Points on a hilly landscape, in no order, each with its height.
A ball rolls from a point to the lowest of its 2 nearest points, and stops where none of them is lower. Distance is the straight distance between rows; heights are no part of it.
Q_847: [-45  42 -17 -66 -59   4  13 -27 -10  49 -13 -34 -30 -56 -11 -13 -21  15
   1 -11  13 -28  -5  65   8   7  63 -10 -21  19 -17 -38 -43   8  -9 -35
 -25]  height 1.96
Q_111: [ -3  35 -50 -50  66 -14  30  26 -10 -17 -10  49  32  36  18   9 -11 -22
  19  -5 -12 -28 -28 -27 -14  18 -21  27   1  -7  24  -3 -39   7 -21 -84
 -41]  height 3.66
Q_151: [-14  14 -22 -22  10  19 -13 -13 -18  41 -67  26  11 -20   7  13  50   2
  -5 -61 -32  -1 -57 -55  -4   8  18  21  -3 -44 -13 -38 -22 -18 -38 -59
 -25]  height 0.94
Q_773: [ 51  51  39  11 -88  17  -1  12  28  24   5  13   0 -24 -55 -41  -5  23
 -50  46  40  22  53  58   0 -25   1 -22   7  25  13 -22  25  28 -26 -16
  18]  height 7.40
Q_808: [ -1  50  -2  15 -32 -31   4  11 -11   1 -15   0 -30 -17  -2  11 -32  32
  27 -23 -49 -21  13   4  -9 -21 113 -17  17  40 -12   2  11  56  11 -44
  -6]  height 5.68
Q_671: [-51 -89 -58  18 -20   5 -18 -18 -23  22  -4 -43 -10 -39 -10  24  -7  22
  42  14  33   7 -12 -16  -5  25 -28  29  20 -23  19 -21 -18   3  64  73
 -25]  height 5.44
Q_972: [ 37  12  25  42  50 -12  10  -5  37 -22  11 -37  14  30  22 -25  61 -37
   4  -1 -17  24 -32  -5  20  26 -24   1   1   4 -11  15  42 -86  38  39
  -8]  height 0.90
Q_856: [ -3 -22  -6  20  35 -15 -32 -24 -40 -31 -22 -36 -14  18  14  45  38   6
  45 -35 -15   2  18 -43 -23  -7  -2  -9  -8   4   9  34  -3  12  44  79
   2]  height 6.16
Q_842: [ 19  32  45  18 -43  -6  25  27 -11 -19   9  38  27  -1 -12 -51 -46  14
 -27 -19 -19  39  45  13 -25 -27  64 -37  -5  41 -14  -5  26  67  -9 -39
  22]  height 6.67
Q_230: [  5 -22  -3  -2 -23   5  20 -13 -25   3 -30   3  10   1  -3   2   2  17
 -23  10 -25  24 -17  14 -14 -29  56 -36 -19  11   9 -48 -27   1   3 -63
 -10]  height 7.03
Q_721: [-19  46  41   4   8 -22  -1  12 -58 -14 -30 -50  34  33  16 -12  31 -33
 -16 -15  27 -21 -11 -14  58   1 -26  29 -22  -4   5 -22 -45 -47  37  13
 -21]  height 7.82
Q_458: [  5  15   3 -15 -75  39  32 -20  11  -5   4   3  22  17  11 -34   0  33
 -51  78  22  39  40  43  36   1  20  15   2  -3 -21 -14  -1 -45 -47 -26
  15]  height 2.55
Q_213: [ -8  62 -45   3  67 -28  75  37  16 -30  24 -19  28  47 -12  -6  11 -64
  31 -29 -20 -63 -55  21  51  32  -5  13   8  48  11  14 -25 -31  -8 -30
 -51]  height 4.14
Q_47: [ -1  14  -7  19 -35  -3  19 -14  22  15  26  14  -7  -4  27 -12  22  -2
 -27  42   6  35   2  44  22   7  59  30  10  12  -9  -3  -1 -44 -45 -63
   5]  height 2.05
Q_996: [ 24 -18 -25  -5  94  -3 -24   1 -14 -16   1  44 -10 -11  10  18   6  -9
   9  17 -39 -12 -12 -33 -52  50 -70   6 -25 -12  -5  36  19  20  -5 -41
  11]  height 6.89
Q_707: [ -6 -27  54 -50 -37   3 -30  11  -8  34 -11 -10 -30   3  -9 -33 -38 -28
 -44 -19  34  -7  11  56 -19 -41 -63 -32   2  -6   0 -28 -23  30  45  57
  -8]  height 3.57
Q_63: [-29 -18  27 -40 -12  22 -15  -5  61  28 -10  20 -51  -5 -19   5   3  16
  12  -9  12 -64  45  -6 -38   1  13 -25  44 -28 -39  46  -6  -7  50  64
 -31]  height 3.83
Q_314: [ -3 -39  -5  12  16   1 -27 -14 -11  31 -36 -43 -20 -65 -25  46  37  31
  -5  -7  -5 -32 -30 -27  -2   1  12   5 -25 -18 -25  11  -9 -21  41  17
 -18]  height 1.57
Q_288: [-35 -50 -33  63  31 -22 -22  -6  -1  16  16 -46 -25 -40 -13  74  14  35
  26   9   2 -25 -50 -34   9  -2  26  13 -13 -15 -25  21  37  13   2   4
 -15]  height 2.57
Q_220: [-37  27  42 -46 -34  10 -15  11  66  22 -10  19  -7 -14  19 -11 -12  33
 -24   3 -30 -66  55 -31  -3  14 -11 -25  18 -11 -47  20  13  14  51  60
  -1]  height 3.43
Q_854: [ -5 -21  20 -41  -6  21 -24 -23   8  17  -9  18 -46  -4  -7 -21  73 -20
 -16  25  10 -16  39 -22   0   8 -45 -52 -13  11 -18  11 -23  14  49  37
 -15]  height 2.96
Q_662: [-35  30   4 -73 -14  11  -7 -22  18  26 -45  16 -10 -66 -17 -28  -5  34
  -8 -42  -7 -55  -5  25 -14  19  65 -32 -29   1 -31 -13 -11  21  -5 -16
 -32]  height 2.46
Q_993: [ 28 -74  -6 -16  -6  45 -29   5  27  32 -19  11 -26  -3 -44  10  23   3
  65 -18   9 -31  45 -36 -33 -26 -12 -28 -11  -9  26   9 -37  10  63  58
 -17]  height 7.15
Q_58: [-13  71   0  15 -10  -6 -46  -7 -51  58 -11 -10 -18 -69   3  -8  14   8
 -15 -21  18  -7  -7  29  14  11  43  25  -7  16 -29 -27  16  35 -40 -32
  20]  height 3.75
Q_409: [  17    8  -13  -10   19  -30   23   28  -39    0  -13   54   13   32
    6  -18  -29  -32  -18   -2  -19   -5  -29  -21    3   13  -13   -6
   -8    6   42  -32  -21   54  -31 -105  -22]  height 4.07
Q_764: [ -6  34   6  27  31 -29  25  20 -26 -54   7  -7  23  74  28   8   4 -29
 -22  19   6 -14 -36  -8  35  46 -63   6  -6  18  24  25 -15 -29 -16   3
 -31]  height 4.58
Q_138: [ 36   9 -19  18  48 -28   1  14 -12 -65  13 -12  36  48 -29  22 -46 -56
 -26  54  -9 -10   7 -12 -12  20 -69 -55   2  32   5   2   0  33 -17 -12
  23]  height 5.24
Q_999: [ -9 -31 -13  31   7 -31  74 -11  58 -22  17   4  10  34  13 -17  23  -1
  38   6 -30  14 -73 -35  24  20  19   6  42 -31  13  -1   8 -70 -24 -37
 -38]  height 1.11
Q_982: [ -6 -21   8  -7   2   7  20 -50  24  15  -3  24  11 -24   5   6  64  17
  -2  14  -3   1  -6 -12  -1  27  24   1  27 -44 -37  21   4 -46 -13  18
 -14]  height 4.51
Q_210: [ -6 -34  19 -25  -1  13   7 -30  64  12   0  13 -21 -27 -32 -16  47  25
  16  -6  21 -36  34 -19 -26  -3  27 -25  48 -48 -44  28 -10 -50   7  40
 -29]  height 4.13
Q_984: [ -4 -35 -31  -8 -10  -4  19 -41  11 -17  -3 -34  20  -2  26  10   9  16
  74 -68  14  30 -12   7  27 -25  36  33  47 -23 -31  24 -19 -62   5  47
  -4]  height 0.87
Q_792: [ 37  54  39  15 -67  14 -11  35 -10  -6   1  43  15 -30 -30 -53 -24   4
 -41 -15  23  39  56  54 -15  -6  52 -32  14  32  11 -17  45  24 -41 -32
  19]  height 7.07
Q_193: [ 48  29  22  31   0   8  -8   6   0 -30  38 -36  35  65 -17  29 -49   1
 -24  20  24  50  22  35  12 -42 -11 -15 -10  44   6 -14  19  18  11  22
  27]  height 4.80
Q_397: [ 13  41  -6  13 -22  -2  -6  14  30  -3  22  58 -27  -5  15 -17 -32  13
   2  63  -1  24  44  52 -52   1   4  67  55  29  35  45  39   7 -63 -44
  45]  height 1.93
Q_937: [  3 -10 -13 -55 -27  24 -29 -10 -29  40 -84  -8 -25 -43 -27   6  73 -16
   8 -70 -33 -38 -49 -59  -6 -20   9  -8 -21 -49   1 -29 -55  13  -9 -10
  -7]  height 0.30
Q_415: [ 19  47 -16  11  99 -28 -24  20 -10   5  27  10  -5   3  40   5   8 -44
  -7  -9  -1  28 -54  33 -15  27 -30  46  -8  50 -10  15  35 -41 -10 -40
   9]  height 6.06
Q_575: [  2   6 -21   1 -40  11  32 -14   5 -24  50 -26  17  32  33  13 -40  42
  30  23 -17  24  42  19  19 -27  55   5  10  12 -22  23  16  -7 -23   1
  31]  height 5.54
Q_262: [-39  34 -22 -79 -21   1  -1 -10 -27  37 -16 -49 -12 -34  -3   1 -12  -4
   5 -29   3  -4   9  55   0 -67  60  -1  -6  14 -36 -39 -26 -39   9 -37
 -21]  height 1.46
Q_161: [ 25  43  31  15  -4 -15 -61  17 -54  23  -4  28 -13 -63   1 -13 -18   6
  -7 -11  45  23   9  31 -22  16   6  35   8  44  14  -9  31  26 -40 -56
  41]  height 2.95
Q_242: [ 40 -36 -13  18  71 -17 -19   3  15 -32 -28   0 -18  39 -25  52  42 -16
  21 -40 -36  -6  -5 -59 -40  -4 -11 -27  -1 -25  15  53   0 -51  -6   1
 -20]  height 7.75
Q_983: [ -2 -15   0 -53 -63  21  21 -23  13   9  -4   1  28  14 -12 -31 -36  12
 -65  45  29  21  27  43   3 -20   1 -26   9  -4 -18 -40 -16 -11  25   2
   4]  height 2.97
Q_957: [ -8  34  46 -55  23  24 -24 -14  17  11  -4  64  26 -33 -15 -28   2  -8
 -46 -18 -20  -3  59   0 -15  -5  11 -12 -16  -6 -55 -14  29  -2   8  20
   2]  height 2.50
Q_632: [ -7   1 -47   4  50 -47  22 -10   7 -60  -3 -35   0  52  29   8  58 -43
  35 -29 -27  -7 -48 -49  18  37 -50  -5  41   1   2  51 -11 -20 -34  38
   1]  height 4.55
Q_197: [ -7  12  11 -28  24  17 -29  10 -52  47 -66  46  14 -43   9 -22  39 -20
 -23 -35 -27   4 -29 -20 -24   9   0  24 -33 -14  12 -60 -26  -4 -15 -48
   6]  height 1.50
Q_129: [ -1  11 -57   4  42 -39  49  20  27 -14  50 -40  -5  68  -3  40  -2 -40
  24  -8 -29 -25 -48  24  45  -3  23   6  16  43  12  27   2 -34  -3 -36
 -20]  height 4.44
Q_885: [-31 -46  40 -73 -19  29  10   3  15  37 -34   7 -35  -3 -13 -42  -8 -32
 -55  -5 -22 -26 -25  28 -30 -29 -14 -49 -17 -10  14 -33 -49  25  38  39
 -38]  height 3.82
Q_922: [ -1  -9   4  13  -5 -17  21  -8  -7 -10   2 -44 -13  61  45 -25 100 -38
  15   0  42   8  19 -41  26  26 -36  -2  13  11  11   5 -33 -37  54  44
 -12]  height 2.14
Q_383: [ 37  48  33  25   3  -1 -51  33 -36  -4  39  63  -1 -26   7  -7 -43  30
   6   4  62  18   0   2 -40  18 -21  48  17  38   4  13  75  13 -31 -27
  54]  height 2.24
Q_360: [ -7  76  52 -40 -21  15 -24   8  30  20   6  39  28 -10   3 -34 -31  12
 -49   4 -10 -36  75  -2  15  16   3  -8  18   7 -53   5  48  -7   2  17
   9]  height 2.91
Q_907: [ 37  16  28  54  34   0   2   3  29 -31  18 -38  16  42  38 -31  33 -32
 -57 -12   3  29 -26  25  57  49 -51  27 -19  11   8  17  53 -87   8  34
  10]  height 1.40
Q_714: [ 23  51 -28 -19  27 -32 -12  63  11  14  47  18 -26  13  37  -4  -4 -42
  -1 -20  57  -2 -64  18  14  12 -49  96  28  66  50  25   8 -29 -41 -66
  37]  height 5.53
Q_434: [ -3   0  14  36  20  14   5   7   3 -33  47 -10  12  24  46  21   9 -10
 -13  49  -1  28   6  -3  35  33 -37  25 -22 -16 -14  45  36 -14 -69  41
  56]  height 0.40
Q_841: [  1 -41  30 -13 -28  27  -7 -18  22  16  -9  22 -43 -31 -27 -28  42  10
 -31  39 -16 -28  36 -16 -32 -10 -48 -48 -22 -15 -18   1 -15  62  62  86
  -6]  height 3.35
Q_229: [-18 -79   2 -14 -55  31  35 -26   8 -20 -24  18  11  -1  -7 -49  10   2
 -17  25 -18  16 -11 -36 -21 -12  -2 -50 -11  -2  30 -38 -44  41  22  50
  20]  height 4.32
Q_157: [  0 -70  -4 -55 -32  50  28 -16  12  11 -50  23 -12 -18 -35 -40  14   0
 -22   1 -27 -24 -11 -12 -17 -28  16 -45 -18 -13  27 -32 -60   4  45  25
 -17]  height 4.05
Q_264: [-26  24  21 -37   8 -11  23   3 -40  -1 -45 -15  32  33  16 -14  27 -27
 -13 -26 -14   2   6 -31  35 -23   9  21  -7 -21  17 -42 -52 -48  36 -16
 -34]  height 7.62
Q_216: [-10  45  14  20  -1 -12 -15  35 -61 -10  -8 -44  24  23  37  -6  27 -32
 -31 -36  46   3 -29   3  98  13 -46  49 -33  -6  27  -7 -11 -55 -15 -23
   0]  height 8.08
Q_911: [ -9  36  -7   0 -50  -4  33 -19 -24 -15  38 -11  -4  23  56   1 -36  38
   8  -9  -7  22   5   4  52  -2  61  21   6  14 -28  21  10  13 -74  11
  59]  height 5.97
Q_302: [-30 -48 -14 -31 -22  39 -12  -9   9  34  -6   8 -21 -11 -12  -9 -49   2
  39 -15 -15  -1  30  64 -22  17 -33 -38  27 -54  21 -18 -35  45  67  46
 -50]  height 3.10
Q_752: [ 11 -74   0  14 -22  17 -32   1  23   6 -36  15 -25 -27 -39  16   3  32
  76 -55   9 -31  45 -73 -28 -31  17  -7  -6 -25  -3  30 -20   8  26  64
  -2]  height 6.91
Q_228: [ -3 -57   6  -2 -61   9  45 -24 -21 -24  -8  14  38 -24   1 -60 -20  13
   2 -30 -12  32  22 -13 -26 -17  18 -32 -13 -12   6 -21 -19  60  -6  40
  41]  height 4.67
Q_591: [ 16 -12  16  17   6 -15 -27   8 -25  -3  -4  63  22  16   4 -19 -20  -4
 -38  32  23  21 -27 -13 -15  26 -43   9   4  -2  39 -33  -6  10 -20 -63
   4]  height 4.57
Q_49: [ 11 -28  57 -11 -15   6   2  33  16  28   4  -2  -6 -34 -11 -61 -50  12
 -56 -28  18 -24  19  31 -20 -41 -45 -47 -13  -6 -27 -10  -3  69  60  76
 -13]  height 3.84
Q_761: [ 19  24  13  41 -17  19   9   6  47  19  52  17 -26  15  11 -27  22  -5
 -27  39  -5  36  49  61  35 -17  44  47  17  25  10  28  47 -35 -39 -35
   3]  height 2.52
Q_254: [-12  29  37  14 -84  24  50  -2  66  19  -5   7   9 -23 -49 -37 -20  46
 -44  48  15   5  38  31 -13 -10  20 -50 -13  19 -18 -14   2  71   7   5
  15]  height 7.68
Q_717: [-13 -47 -16  16  -3 -24  42 -19  50 -28  30 -21   4  14  10  18  -8  16
  56 -18 -18  19 -29 -12   9 -17  44   8  41 -32 -30  31   4 -53 -52  -9
  -7]  height 0.62
Q_423: [ 28 -10 -31  -7  30 -37  36  15 -18 -40  32 -16  24  30 -23  14 -41 -52
  -9  38 -45   2   7 -10 -12 -20 -12 -64 -14  24  36 -14   6  63 -31 -37
  11]  height 5.62
Q_499: [ 30  26 -62 -57  81 -25  23  26   0   1  23  46  14   9  23  -7 -35 -43
  25  32   2 -10  -7  -4 -31  16 -36  49  21  53  20  13 -36   2 -15 -94
   7]  height 3.34
Q_657: [-20 -52   1  37  -3 -14 -15 -17 -28 -15 -34  16 -14  -1   3  16  46  -1
 -22  43 -18   5 -25 -57   4  17 -31  -1 -23 -26  25 -13  -9  19  26  27
 -14]  height 5.52
Q_306: [-10 -24 -21 -51 -15  -1  13 -44 -17  30   6 -52 -14 -18  26  11   5   6
  26 -27  21  -1   7  24  23 -11   7  20  29 -28 -19  -8 -33 -22  32  47
  -9]  height 0.31
Q_909: [ -9 -12  -6 -29  -9   2   9 -11 -43 -20 -34   8  26  45  14 -11 -10  -6
 -10 -21 -37  19 -29 -29  15 -47  21 -12 -20  -5  13 -48 -51 -16  10 -40
 -24]  height 7.38
Q_586: [-16 -35 -52  36  61 -39  26   8  40 -19  63 -64  -6  25  -5  54   4 -19
  26  14 -10 -23 -56  15  20  10  -8   0  -5  39   8  30  43 -13 -11  20
   6]  height 3.99
Q_345: [-28 -13   6  23 -49  23  26   4  53   5 -40  25   7 -38 -39  -5 -13  76
  13   3 -32 -36   9 -44 -35  18  71 -47 -26   1 -12   5   2  42 -21  -1
   8]  height 3.38
Q_745: [ 25  31  31  39  -3 -38 -36  35 -62 -26  -2 -32  19  -1  -7  10 -26 -48
 -28 -20  22  16 -36  18  20 -34  -8 -23  -4  21  39 -49   3  14 -23 -43
  30]  height 8.69
Q_569: [-12 -37 -47   4  -7 -14  18 -13   0  -2  11   4 -20  27 -10  42 -23  25
  10  29 -27   8 -16  -9 -16 -31  45 -30   9   9  10 -12  -3  26 -22 -48
 -20]  height 6.55
Q_149: [ 30 -29 -17 -19  64   9 -16   7  -9   1 -36  59 -18  12 -16  32  34 -20
   5 -22 -65  -7 -35 -69 -40  33 -24  -3 -25 -40  32  14  -2  -4 -14 -31
 -14]  height 7.32
Q_605: [-16  42 -26  18  49 -20 -34 -12 -31  44   5 -22 -15 -46  -7  49  22 -18
  23 -33 -23  -2 -40  11  16 -20  55  18 -10  -5 -38  -6  24  19 -36 -54
  -9]  height 4.53
Q_494: [-20 -75 -21   7  13 -12  10 -14 -11 -31 -16   0 -12  22 -21  52  -4  19
   9  26 -38   0 -19 -60 -25  -7  -8 -19   7 -21  25 -16  16  40 -14  17
   0]  height 6.02
Q_562: [ -7  25 -13   5   1 -17  17  -7   8 -16  35  46 -12   6  24 -10 -34 -12
  12  51 -35  17  31  33 -22   2  21   4  32  20   1  15   8  44 -73 -51
  37]  height 2.47
Q_959: [-50  15 -19  44 -47   5  20 -25  40   1   5   3 -17 -30 -12  30  -8  70
  40  11   0 -34   5 -28  -1  16  78 -10  17   6 -33  12   5  27 -52  -3
   8]  height 4.01
Q_517: [ 14  24  23  30   3 -27 -67  -4 -80 -30 -27 -45  -6 -30   6 -11   3  -5
 -17 -14   8   4   4  -5  23 -27 -39 -30 -50  -6  11  19   2  18  31  34
  30]  height 6.23
Q_479: [ -1  31 -48 -22  73 -33  67  22   1 -28  -1   1  33  48   6 -11  18 -33
  31 -38 -28 -56 -60 -34  20  37 -11  12  13  -8   5  15 -27 -20 -25 -36
 -71]  height 3.95
Q_3: [ -8 -55 -18 -18 -10  17 -25   6 -29  41 -69 -36 -32 -50 -36  28  43   1
   9 -34 -16 -43 -26 -49  -9 -27   1  -9 -40 -33  21 -26 -36  10  36   9
 -19]  height 0.85
Q_945: [ 38  40  34  -3  33   5 -38  -6 -30 -36  15  14  38  48  -4  14 -24 -20
 -42   7  13  47  31  26  16  -8 -18  -8  -8  13  -4  -5  24 -12 -30  -5
  27]  height 4.36
Q_737: [ 45   3  -1  46 -39 -48  14  31 -45  -4   1 -11  -6  -9 -15   3 -22 -31
 -41  -3  15  27 -27  26   1 -41   9 -39   9  24  48 -34  -8  66 -34 -56
  10]  height 9.06
Q_935: [ 13  32  23   9  10  -5 -16  16   8  19   2  62  25  32  20 -30 -14 -13
 -45  37  45  46  -1  -1 -22   2 -35  48   5  12  35 -25   6 -37 -12 -72
   3]  height 4.95
Q_979: [-15  -5 -11 -74  -2  13 -26 -23 -18  35 -15 -27  -3 -23  17  12  -9 -13
  47 -66  -7 -17  26  17  -3 -60  30  -2  10 -27 -10 -19 -35 -28  40  22
 -17]  height 0.86
Q_940: [ 32  52  28  39  -2  19 -23  39  22  -7  51  21 -30   6  -1   5 -28  -8
   7  71  17  20  35  46   2   2 -29  56  37  26  44  48  48  33 -67 -19
  68]  height 1.47
Q_403: [  2  42  27  36 -71  -5  30  14   5  -5 -10   1   0  -6   3 -17 -36  42
   6   6 -37   0  50  15 -29 -27  89 -35   1  49   3  -7  25  48  17 -23
   8]  height 6.21
Q_538: [ -5 -14   6   6 -14  -2  15 -23 -11 -37  29 -36   4  20  47   0  30  -8
 -13  14  21  38  13  -7  41  17 -24  31   4 -18 -16  36  13 -21 -28  71
  42]  height 0.92
Q_954: [ 22  19  51 -52 -32  23 -37  -3   8  10 -11  59  34   2 -18 -24  12 -17
 -82  25  43  24  36  23  25  -9 -71  -1  13 -32  -3 -18   2 -32  -7  11
   7]  height 3.56
Q_34: [-14 -33  14  76  20   1  44  -2  72   5  55 -55   0 -14  -9  28  22  23
  25  26  -1  -3  -9  -7   4   2  20  11  -8 -19 -51  19  74 -34  25  34
   3]  height 4.02
Q_930: [ 25 -15  42 -33 -38  10 -20 -15   6  12 -11  -1  13  -2 -33 -28 -12 -15
 -79  30  27   6  17  29  14 -21 -45 -23 -12 -30  -1 -20 -11  -5  28  32
   9]  height 3.28
Q_159: [-15  28  -9  25  50 -39  34   8 -12 -38 -26 -20  -4  56  27 -11  55 -32
  23 -36 -13 -11 -47 -51  29  31 -21  30  11 -14   6  30 -21 -38  -2  19
 -40]  height 4.24
Q_558: [ 21 -26 -22  11 -15  46  11  -5  34  32   9 -15  25  -9 -31   7 -57  44
  20   9 -16   9  32  36 -32 -44  31 -29 -24   3 -11 -41  -8  23  71 -18
 -38]  height 4.37
Q_417: [-42 -41  -7 -31 -45  40  11  14  66  11 -42  18 -29 -39 -36 -17 -70  60
  56 -59   3 -54  22   7 -37  26  18 -30  -3 -14  10  21 -56  22  33  34
 -42]  height 3.72
Q_419: [ 21  14 -50 -51  30 -24  14   0   3 -12  37  68   5  -2  29  -9 -41 -16
  21  45   4  16  -1   9 -49   4 -28  44  30  27  19   3  -9  21 -60 -91
  47]  height 2.99
Q_112: [ -7 -21   1 -28 -21  -3   6 -32 -36  -9  -5 -36  16  15  35   1  -3 -17
  -2   1  28  33  31   8  37 -22  -2  14  -1 -12   6  -5 -35 -24  30  58
  30]  height 0.81
Q_567: [-32 -22  15  50  -3  21  58  -8  53  13  66 -27 -10  -7   7  15  41   4
  12  66 -10  20 -28  -2  12  19  27  26  15 -31 -44  15  78 -21 -39  20
  28]  height 4.45
Q_74: [-55  14   0 -52 -47  17  28 -28   1  40  -2 -56 -34 -40  -4  10 -56  35
  -8  -1  44 -27 -16  71 -20  39  29 -24  -8   5 -18 -17 -16  27  30  20
 -23]  height 2.43
Q_640: [ -2 -32  -2 -47 -27  -6  29  -9  20   6  10 -15 -40  22  42 -37  78 -40
  -2  26  34  -4  25 -35  20  18 -34  -8  32  -8  -3   1 -29 -33  47  47
 -19]  height 2.51
Q_99: [ 11  -8   2  19 -15  20  33 -10  16 -23  52 -32  15  67  27  36 -26  18
  -8  53   6  45  22  34  32 -38  28   9 -17  18   5  -2  28 -14  -6  18
  28]  height 5.18
Q_195: [-33   0  11 -48 -36  42  19 -16  55   8 -45  20  -4 -51 -42 -12 -38  58
  10 -25 -19 -70   6   4 -32   3  60 -55 -23   6  -9   7 -14  17  19   2
 -22]  height 2.87
Q_17: [ 19 -11 -25  40  14  29 -12  -6   9  18  30 -20  22  13 -15  44 -49  56
  61  -9   0   9  33  30 -18 -42  67  -3  -5   9 -11 -12   0   7  55 -14
 -35]  height 4.79
Q_429: [ -9  61   7  -7   9 -12 -13  39 -63  16 -14  29  23   7  14   4  -8 -49
   1 -35  24  49 -12   9  27 -20  -8  60   9  35  27 -55  -7 -47 -59 -91
  -3]  height 8.63
Q_600: [  5 -18  -9  51  19 -24   8 -15   9 -32  10 -69 -26  25  26 -15  90  -8
   4  12  20  27 -16 -35  18  33 -48   2   0  15   9  36  14 -51  69  71
 -10]  height 1.58
Q_916: [ 24  18  21  24 -23 -11 -64   3 -45 -31   0 -37   5 -32   0   5 -12  13
 -33  -4  60  -6  14  15  61  -1 -38  -6 -41  -4   2  24  39   1   6  42
  36]  height 6.74
Q_770: [ 28 -31 -29 -23  48  -5 -32   2 -12 -24 -49 -10  -9  34 -31  59   2 -14
  44 -84 -38  -7 -24 -51 -29 -55  15  -5 -22 -27  10  10 -22 -26 -21  -2
 -17]  height 8.11
Q_89: [ 15   0  21  13  34 -11 -40 -16 -51 -39 -20 -18   1  -2   0   1  14   1
   5 -29 -35   1  25 -43 -16 -17  -3 -31 -43  -8 -13  15  15  46  44  47
  25]  height 5.65
Q_478: [  4  29  22  47  24   5 -13  29   7 -23  53   6  19  17  17  20 -11  -7
 -13  68  20  17  21  22   4  28 -57  31   9  -9  -6  40  61  12 -73 -10
  70]  height 0.95
Q_203: [  -8   24  -46   16   41  -32   21   34   -9  -58    6  -15   43   52
   -8    1  -18  -37  -38   72   -5  -31  -16  -17   19   52 -100  -11
  -21   32   19   22   -4    7  -15   14    3]  height 4.91
Q_472: [-48 -19 -25  33 -53  14  26 -24  31   0  12 -22  10 -31  -2  43 -25  67
  52   2  24 -23   0  -6  -7  11  57  19  13 -25 -30  12   0  -3   2  30
 -17]  height 4.50
Q_139: [-35 -40 -61  50 -16   9 -17  -8  -2  26  25 -43   8 -42   1  48 -45  41
  79 -14  33   4 -12  20  21  20  23  35  33 -34  -8   2 -16   1  10  56
 -17]  height 4.96
Q_279: [  2   5  32 -25  33  29 -44 -12 -20  40 -47  64   9 -67 -19 -39  29 -10
 -41  -5 -13 -19   7   5 -22  15  -2  -5 -33  -9 -15 -17   5  17  15  -8
   3]  height 2.03
Q_59: [ -1 -37  -6  40   6  -3 -21 -11  13 -26  -2 -17  -9  -5   0  48  18  31
  77 -48   3  -7  24 -58 -20 -16  17   7  12 -20 -17  56 -11  -4  17  80
  10]  height 6.58
Q_849: [ 13 -60 -11 -15  12  14 -23  -3  34  26   1 -25 -19  18 -16  11  41 -17
  55 -24  46 -14  48  -7 -33 -17 -26 -15  23   3   4   9 -50 -25  83  50
 -41]  height 7.35
Q_25: [ -8  69 -30  19  11 -19 -19  -9  -7  21  18  -5 -45  -7  -1  23  10  -5
  37 -24 -44  -3  -4  33  15 -28  95  32  20  24 -11  13  18  16 -42 -50
  -8]  height 5.08
Q_261: [ -4 -30  -8  -8 -11  41   9  -8  45  46  -8 -14  19  -9 -48  18 -30  49
  -7  27  -4  -5  30   7 -42 -33  -1 -21  -9 -19 -26 -31   1  41  82  49
 -23]  height 4.03
Q_64: [  7  56 -37   2  76 -33  -4  46  18  24  34  -4 -14   5  24  -1  17 -78
  14 -17  -6 -14 -52  42  29  35 -23  62  11  63  20  20  12 -21 -27 -80
  14]  height 5.78
Q_666: [  0   3   2  38  11 -14  50  -9  34   1  41  19   3  26  36 -15  39 -14
  -1  40  -9  25 -39  -9  30  37  13  23  27  -3  11 -10  12 -56 -17 -52
 -18]  height 1.51
Q_981: [ 34  38  52  34  16  25 -42  26  -7 -12  24  55  34 -14 -10 -20 -37  22
 -18  52  33  32  23   1 -37  16 -63  22  -8 -24 -16  11  57  30 -35 -25
  57]  height 1.59
Q_10: [  0  68  15   6  20 -32 -35  42 -61 -16 -12 -15  20  23   3  18  -9 -48
 -10 -40  22   1 -38   5  42  -1 -33  19 -18  10  38 -39  -9 -20 -49 -53
  12]  height 8.38
Q_2: [ 24  18 -30   9 105 -28 -40   5 -39 -19 -13   3 -21 -15  32  16  21 -22
   2 -13 -28  -3 -34   2 -28  31 -34  21 -21  -2 -11  43  23 -17  -7 -41
   5]  height 6.46
Q_225: [ -7 -94 -16   3   9  22  22  15  14 -37 -13  34  -6   7 -54  22 -12  29
  16  10 -61  -9  -2 -74 -56 -21  19 -44 -10 -34  17   7  24  26 -46   5
  -4]  height 6.42
Q_53: [-39 -26 -13 -35 -56  30  31 -25 -11  46   7 -28 -25 -17  -1  -9 -87  19
   0  -8  14   2   8  83 -22  39  -5 -24  16 -19  -1 -31 -15  46  26  39
 -25]  height 2.77
Q_325: [-40 -41 -19 -13 -26  36 -11   4  29  35 -13  18  -6 -50 -25  11 -52  51
  71 -39   5 -22  48  16 -10  26  -2 -14  30 -41   3  -1 -33  24  44  52
 -44]  height 3.42
Q_542: [ 34  16  11  51 -14   5 -63  20 -54 -10  27 -24 -11 -21   8  16   2  15
 -28  18  66  10 -27  26  58  22 -42   8 -27  12  27   0  47  -9 -30 -27
  43]  height 7.30
Q_989: [-10  -6  18  19  -2 -24 -10  13 -32   0 -45  60  10  19  35 -25  37   4
 -24  28   8  15 -19 -46   3  35 -50  36 -28 -36  26 -24 -29  17  18 -38
 -26]  height 5.04
Q_516: [ -5 -14  32  -1   1   9  -6 -29 -55 -28 -11  22  18  -1   3 -12  -8   4
   2 -38 -37   7  12 -24 -14  -5  30 -28 -14  -8 -21  -7  11  50  -7  33
  25]  height 5.17
Q_699: [ 19 -33  46 -13 -16  23   0  -7  29   5   2  10  18 -12 -38 -26 -22  22
 -18  -5 -26 -13  38  -4 -22 -34  -5 -38 -28  -1 -30 -18   4  67  74  77
   9]  height 3.70
Q_381: [ 36  30   3  22   9 -16   5  33  25  24  34  36 -25  13  35 -11  -7 -17
 -14  20  49  25 -36  20   5  15 -13  91  31  42  53   2  13 -46 -37 -67
  19]  height 5.29
Q_645: [-24 -31 -15  55  30 -17  -1 -13  14 -19  45 -57 -13 -13  17  45  23   5
  37 -12  -4   2 -56  -3  28  18  -1  22 -12  -9 -22  40  46 -30  19  53
   3]  height 3.40
Q_319: [ 39  34  40  -9  14  11 -46  -6 -17 -35  -6  22  43  44  -9 -18  17 -26
 -53  12  30  52  33  -8  25  15 -69   6  16  -2  10  -2   7 -61   3  14
  10]  height 3.94

Call two points neighbours if one is among the 2 nearest of the other. Go from one point of each pair to the other, from neighbour to neighbour, staying as low as possible. Name the highest point that can't be avoided.
Q_937 / Q_306 -> Q_129
Q_717 / Q_306 -> Q_984
Q_306 / Q_434 -> Q_538

For each start below, name the point where the ball stops.
Q_792 -> Q_434
Q_479 -> Q_434
Q_242 -> Q_591
Q_770 -> Q_591
Q_409 -> Q_434
